Each row is a point on a tangle of strands that fork, close into loops and nearly touch. The rows are in no order.
Points whose rows are less than 79.5 apart are linked; no others are. Some points are linked to none.
Sali: [-30 -20  -7 -18  30 -19 -13  23  -4  -6   5 -11  31  -1   9  -5  10 -46
  25  -5 -24  -3  -5  35]
beg: [ 22 -44  -7 -16 -21   4  11 -17  -1 -40  -7  -4 -13  26  11 -27   4   4
   8   7  18 -18  24   5]
rup: [ -7  20  17 -29   4  -1  -4 -42  19  27  -4 -15 -11 -22 -59   3   0 -16
 -11  17   7   0  15   6]
mup: [  4 -15   0 -30  14  -8  -9   3 -11  -5  -5 -33 -45  13  32 -30  -4  18
  -9   1  -5  -5  51 -14]
seke: [ 29  -2  22  -5   6  22  28 -22 -18   8   7  -9  18 -18 -30  -1  -5  12
   9  -8  11 -13 -35  -1]
tikor: [-16  30  -7  -1   5   0 -14   0  10  32   8 -19 -29 -13   1  -9   1 -10
  -8  -8  -3 -13  10 -52]
Ges: [-23 -17  17  13  19  -2 -17   6 -38 -19   0  29  -5  12  23  20  -1 -18
 -11  13  18   9  53   2]
Pof: [-21 -21   0 -35  27   7   1  10 -10  -8  -3 -27   9 -14  -1  14   8 -52
  23   4 -34 -18   7  50]
nozud: [ -3 -16   7 -26  37  20  10  -9 -18 -10  -7 -32 -40   5  27 -21 -13  19
  -6  13 -17 -19  29 -18]
das: [ 26  -1  -3  -1   6  16  14   4  -3 -38  25 -40  22  10  20 -15  -9 -12
   0 -37   1  33 -28  48]
zom: [ -6 -29  15  13 -21  61  17  11   5 -39  10  12   2  16  12  21 -10  -6
  -1  48  16  10   9   8]
Turog: [ 16 -11   4 -20   0  -2   0   1 -17  -4   0 -21 -45  10  10  -5  -7   7
 -18  20   7  25  70   3]
lizod: [ 17 -19   2  10   5   4  27   7   2 -57  16 -30  22  34  23 -34  -9 -13
   9 -21   6  18 -17  22]
Sife: [ -6   2  -6   0  25  -1   3  13 -19  23   4 -14  10  -1  -5  24  -1  14
   9  27 -51  20  24  -5]
Debo: [ -4  20   4 -24 -11  10  25 -35  16 -26 -21  -3 -23  -6   1 -21   4 -10
   2  -2  17 -48 -27 -27]
zita: [  0  10  -5  18   7 -22 -18  -6 -16   2  12 -14  -1   2  -6 -13   7 -13
  -6 -44   3   8   4 -10]
vepo: [ 21  -2  -5  -8 -39  15  12  -4   4   1   1  -8  -7   2 -26  29  -7   9
  -5  55  -8  33  50  15]
Dor: [ 24   7 -13   2  10   3  -2  19   4  52   6 -21 -19   4  19  -1  -3  61
  -4  -4 -40  21   3 -13]
tav: [ 16  -5 -21 -26 -35 -23   8   2  29  11 -17 -13 -26  17   1  -2   6  23
  -9  17  -8  -9  35  -8]
Fov: [ 21  -5   2  43   2   3  -1  13 -28   4  18  26  35  13  13   0 -12  29
  10 -19  15  18 -16  -5]
vepof: [-19 -18 -13 -50  23  11 -10 -18   1   1   5 -35 -28 -36 -17 -16   2 -17
   1  19 -15 -22  10   2]
bog: [  2  14 -10  46   2 -23 -31  10 -13   6  10  36  37  21  15  -4  -3  17
  -9 -48  20  20 -11  11]
Puz: [-20   2 -44 -13 -14 -37   0  39  36   2 -44  41 -20  -1  17   8  18  15
  13  15 -20 -35  15  -7]
Teg: [ 15   5   9   1   9 -27  14 -25 -12   8 -13  -8 -15  10 -21 -13   9   6
 -10 -30  -9 -18   0  -7]
Zunar: [-35 -11 -37 -24  -1 -23   7  14  28   5 -24  23  -1 -28 -22   7  22 -29
  15  14 -28 -28 -14  25]
dutuv: [-20  18 -10  44   0 -30 -41  17  -3  14  13  32  46  13  17   6  -6 -10
   5 -34  14  19 -10 -19]
bikuz: [-13  39  26  -2   8  -1  -9 -30  13  20  -5  -6  -5 -20 -46   9  -1 -30
 -14  -4   9  -7   4 -17]
lofe: [ 10 -14   7   3  -6   6   4 -11 -36 -35  17  -1   0 -11   0 -33 -19 -17
  -6   2  48 -22   1 -11]
muv: [-13  34  -8 -18  -9 -12  15 -13  57   1 -36  24 -36  -5 -12  16  11  21
  -9  30   4 -28   9 -20]
Mure: [  4 -26   3   4   8   1   3   6 -23 -46  11 -11  24  12  17 -36  -6 -26
  11 -15  23  -3 -12   8]
Moli: [ -7 -17  11 -18 -18 -28 -23  40  15  15 -16  31   9  21  30   8  13  30
   3  12   1 -10  30 -16]
mupif: [-19  16 -11 -18  28   7 -10 -17  10  56   1 -12 -28 -28 -17 -15   5   6
  -1   0 -22 -22  -6 -42]
Ruk: [ 22  30 -14  22  22  -2 -31   0 -19 -12  -5   2  -7  20  43 -21  -3  37
 -36 -51  15  29  -3  11]
Nekek: [-33 -21 -10 -21  -5  24 -32   4  12   1  -4  16 -10 -10  16   6  -3   5
  -1  19   8 -39   9 -31]
loda: [-29  22  30  33  17   5  -8  10 -16   4   5  23  38  -1  -1  25   6 -33
   7  -8 -12 -10 -21 -27]
zol: [-27  43  -2   7  -2 -25 -29  10  12  23  14 -25 -22   2  23  -4  10 -31
  -6 -28 -14  -4   6 -51]
Tig: [-18 -25 -17   3  -5 -25 -39  41   3   3  -8  30  26  22  28   0   5  10
  10  23  -5  -3  31   1]
mimu: [  4 -29  35  -2 -26  46  10   9  17 -30  -7  21  -6  22  24  33 -12  26
  -5  41  21   5  27   6]
rerim: [  9 -18 -20 -10   0   7   6  15   4  -3  24 -26  34  -4  -6  -1   2  -4
  28  13 -30  28  -9  46]
rut: [ -6  15  17 -15  32  23  -2 -24   7  13  -8 -26 -29 -10 -34  16 -18  10
 -15  48 -34  23  39  18]
kule: [ 28  -2  -4  -7  17 -19   7 -35 -10  29 -12 -30 -43  -4 -31 -30  12  18
 -13 -47 -18   0  -6   9]
sufo: [ 22   3  18  47 -39 -20  19 -16 -29  -8  -1  44  25   6 -27  13   4 -11
  -7 -21  45  23  -5  24]
zota: [ 32   0  15 -11   2   5  10  32   9  27   1 -17 -21  18  28  12  -1  61
  -3   9 -21  21  14 -16]
Lozut: [-14  -1  -6 -19  -9  23  34 -12  22 -31 -11   4 -11 -22   6 -22  11 -22
  17   4  13 -44 -49 -17]
legup: [ 20   3  51 -15  -8  11  14  25   9  12  -3  -1 -23  20  27   8   8  52
  -9  11   2  15  29 -26]
voku: [-19  -3 -36 -43  16  -7  -9 -11  11  31  -2 -30 -25 -34 -27 -12  10   4
   5  22 -26 -21   6 -15]
Zezo: [  8 -18 -18 -17 -27  15  19   3  27 -30   3 -17   9  -5   4 -38   5 -14
  25  -1  23 -22 -56  -9]
tibug: [ 10 -24  14   5  -6  45  17  -3 -12 -27  21   2  20  -3   2   8  -7 -14
   5  27  12  10  -5   1]
Nili: [-25  22   7  41  -2 -12 -27  18  -8  15  15  22  38   4   6  14   7 -33
   7 -17   5   1 -10 -36]
zap: [-10  26 -36   3  -4  19 -56   4   4   7  31  -6  19 -25  15 -14 -12  15
 -12 -30  10  13 -42 -20]
dez: [ -7 -27  -9 -49  20  10   4  -8  -8 -17  12 -41  -5 -18 -12 -13   2 -23
   9  16 -25 -10  10  30]
febe: [  4 -26   2  23  16  14  -5   1 -31  11   0  37  35   6   5  -8   0  31
  25  -4   9 -27 -21 -18]
vomop: [  5  29  13  29  12  -3 -13  -4 -36  33  11  -7 -50 -13  11 -12 -21  -2
 -37 -26  21  23  22 -25]
lil: [ -5 -23  -9  25  28 -10   7   7 -16  23  -6  37  37  12  -3  -2  11  36
  34 -11 -20 -18 -34 -15]
Gake: [ 16  -2 -13  19   0 -23  18  -1  13  20 -11  15  30  13 -13  -1  19  21
  17 -22 -18   1 -38   4]
fegod: [-14 -16 -32   2 -18   6  14  15  43 -28   6 -16  28  11  16 -53  -7  -8
  13 -21  29  -5 -54   4]
rik: [ 20  -4 -15  10   7  -2 -13 -14 -54  -1  10   3  11 -22   6   4 -10  -6
  -7 -24  26  60 -31  56]
kur: [ 10  12  10   2 -12   1  10  -7 -26 -36  16 -25 -13 -13  23 -38 -23  -7
  -9 -12  34 -37  -9 -32]
Letu: [-12  -8 -11 -10  27 -15  16  14 -18   8 -26  -3  10   2 -26  29   0  11
  14  25 -61   4  21  28]
Musep: [ 11 -19  -7  -8 -50   6  20  -4  26 -15 -12   6   7  15 -34  13  12 -10
  -8  43  -6  12  27  24]
zubu: [ 19  -1   5  10 -28  -4   9 -22 -28 -21   8   9 -14  -4 -11  -9 -13 -11
 -19  -2  55   3  19  -9]
tet: [  0  43  14  -8 -15  30  26  -6  19 -15  12 -37 -22  -5  20  -3  -7 -18
  -6   5  -3 -13 -15 -57]
fum: [-26  36  13  13   6  -9 -13 -32  59  -2 -34  34 -27   3 -26  33  -1   7
 -10  26   2 -16 -13  -3]
fupet: [ 22  -7  26  28 -24  -6  20  -2 -24  -7  -1  21  30   4 -27  -5   3 -17
   7 -21  39   1 -20  28]
Pepa: [ 16  21 -17  13   1 -24   5   4  27   4  -2  -6  25  20   5   9  15  11
  -3 -44 -34  25 -40  29]
ret: [ 10  23  -7 -26 -28 -17  23 -29  41   8 -29  -8 -38  14 -20   2  10  18
 -17   8   1 -16  22 -19]
Dafiz: [-28 -38  10   2  21  -1 -11  19 -13 -42   3  -1  23  12  23 -24   4 -48
  13 -12   1 -15  -8  18]
tisos: [-17  29  44  27   4   0 -27 -36  35 -18 -29  28 -24  14 -16  25 -25  11
 -12  14  25 -19 -13  -9]
fenu: [-31  30  25   5  18  -2 -13 -18   0  18  -6  15  14 -12 -35  24  12 -25
  -2 -10  -4 -21  -8 -15]
mapuv: [-38  10  37  27   7  33 -21 -15  15 -18  -3  25   0   2  -5  33 -24   2
 -12  18  15 -21 -12 -15]
kave: [ 25 -12 -16  -8   8  14   8   4  -3 -20  40 -36  18  -1  12   0 -12   3
   7  -2 -19  48  -8  33]
sov: [  9 -24  43 -21   1  34   7  24   4  -3  -2  19 -10   6  30  26  -5  54
  -5  41   4  10  33  -4]
nokul: [ -4  10  -7  -8  -7 -22  24  14  30  24 -22  19  18  -6 -14  -2  31 -45
  32 -20   4 -24 -40  27]
dule: [-20   3 -16 -33   3 -34  -1  12  18  34 -17   5  13 -21 -24  10  32 -51
  25  -8 -17 -29 -12  30]
Zet: [ 25  15  -9  17  16  16 -30  11 -11  51   8 -12 -38  -5  27 -18 -10  43
 -21 -29 -15  26   3 -14]
karol: [-41  -1 -17  -8  -6 -11  14   9  39  -3 -32  27  -3 -25 -36  34  13 -17
   4  21 -35 -17 -12  40]
kob: [-16 -27  -8   9   5 -18 -26  17 -14 -13   2  20  21  17   7   5   7 -17
   6  23  -8   3  33   4]
Zepov: [ 12 -11 -33  11   8  -2 -22 -14 -41   7  17   8   5  -7  24  15 -19   8
 -13   0  23  71 -18  32]
Taben: [ -3  28  22  25  11 -18  -9  -4 -40   3  11  -7  -8   1   1  -4  -8 -23
 -24 -28  19   3  16 -29]
Nop: [ 13 -21 -16  -9 -28  -8   8   2  15   4   4 -10  20   0 -28   3  18 -12
  14  12 -20  12   2  22]
guda: [ 19  26   7  30   6  18 -20   2 -34  55  15  -1 -40 -22  19  -7 -16  27
 -29 -25   7  31   4 -18]
sava: [-35  -7  -5   1  16  -7   6   4   8  10 -26  15   9 -11 -32  42  -1  16
   7  30 -59  -7   2  33]
deru: [  2  -6  13 -31 -34 -23  -9  18  27   3 -25  14 -18  22  21  -1  16  25
  -8  14  15 -17  37 -19]
zuzig: [-29   1  24  19   6  20 -18 -10 -11 -12  -1  36  -2   5   6  28 -16  -7
 -16  17  21 -12  29 -12]
lebu: [  8  15   2 -10 -25  25  13  -7   9 -15   9 -21 -15  -8  17 -16 -13   3
  -3   3  25 -30 -16 -53]
Kekem: [  6  23  -8  24  -3 -29  -2  21  23  -6  11 -13  29  32  14  22   4   1
  -5 -23 -33  37   6   9]
Moza: [ 31 -10   9   5 -20  34  28 -23 -11  -4  22  -2   8 -15 -30   3  -5   1
   8  14  20   7 -18  -2]
Lifo: [  3  16  -7  13  17  -6  12  18   5   5  19 -17  20  13  10  22   2  -3
  10  -1 -43  23 -12 -16]
bukis: [ 23  -8  -1  19  10   1  -4  -1 -56  -4  21   3  21 -28   8 -15 -23 -10
   1 -32  32  25 -45  58]
bagu: [ 22 -12  12  20  -2  -8   3   0 -45  -2  12  12  31 -21 -18 -19  -6 -17
   6 -28  36  -7 -27  37]
kebel: [ 30 -18  -4 -21 -17  19  24 -22  -4 -10  13 -11 -27   3  -8  12 -12  17
 -10  44  21  22  48  10]
zul: [ 22   9 -24   0 -24 -23  40   6  49  11 -15  15  10  -3 -19  -1  32  -4
  20 -17 -12  -4 -40  12]

A fork is a point with three links, a tip a point with one. Leave the first point through the second and follow the links. Name the first fork or tip that comes.
nozud; mup => Mure
tibug; zom => kule
vomop; guda => seke
rup; bikuz => Gake
Sali; Pof => zol
Nop; Musep => nozud

A tip is a point with one link. Name the tips that can be reached along the links from each point below, in the order of the rows.
lizod => nozud, zol, fegod, zubu, tet
zul => rup
bukis => sufo, Zepov
vomop => seke, kule

A piece is all that can be reached along the links. How many separate loops has the piece of each point below (a circle has one, a figure eight two, a Y none), and how many tips (points with one link)?
tikor => loops 0, tips 5
zita => loops 0, tips 2
zul => loops 1, tips 1
Zepov => loops 0, tips 2
muv => loops 1, tips 0
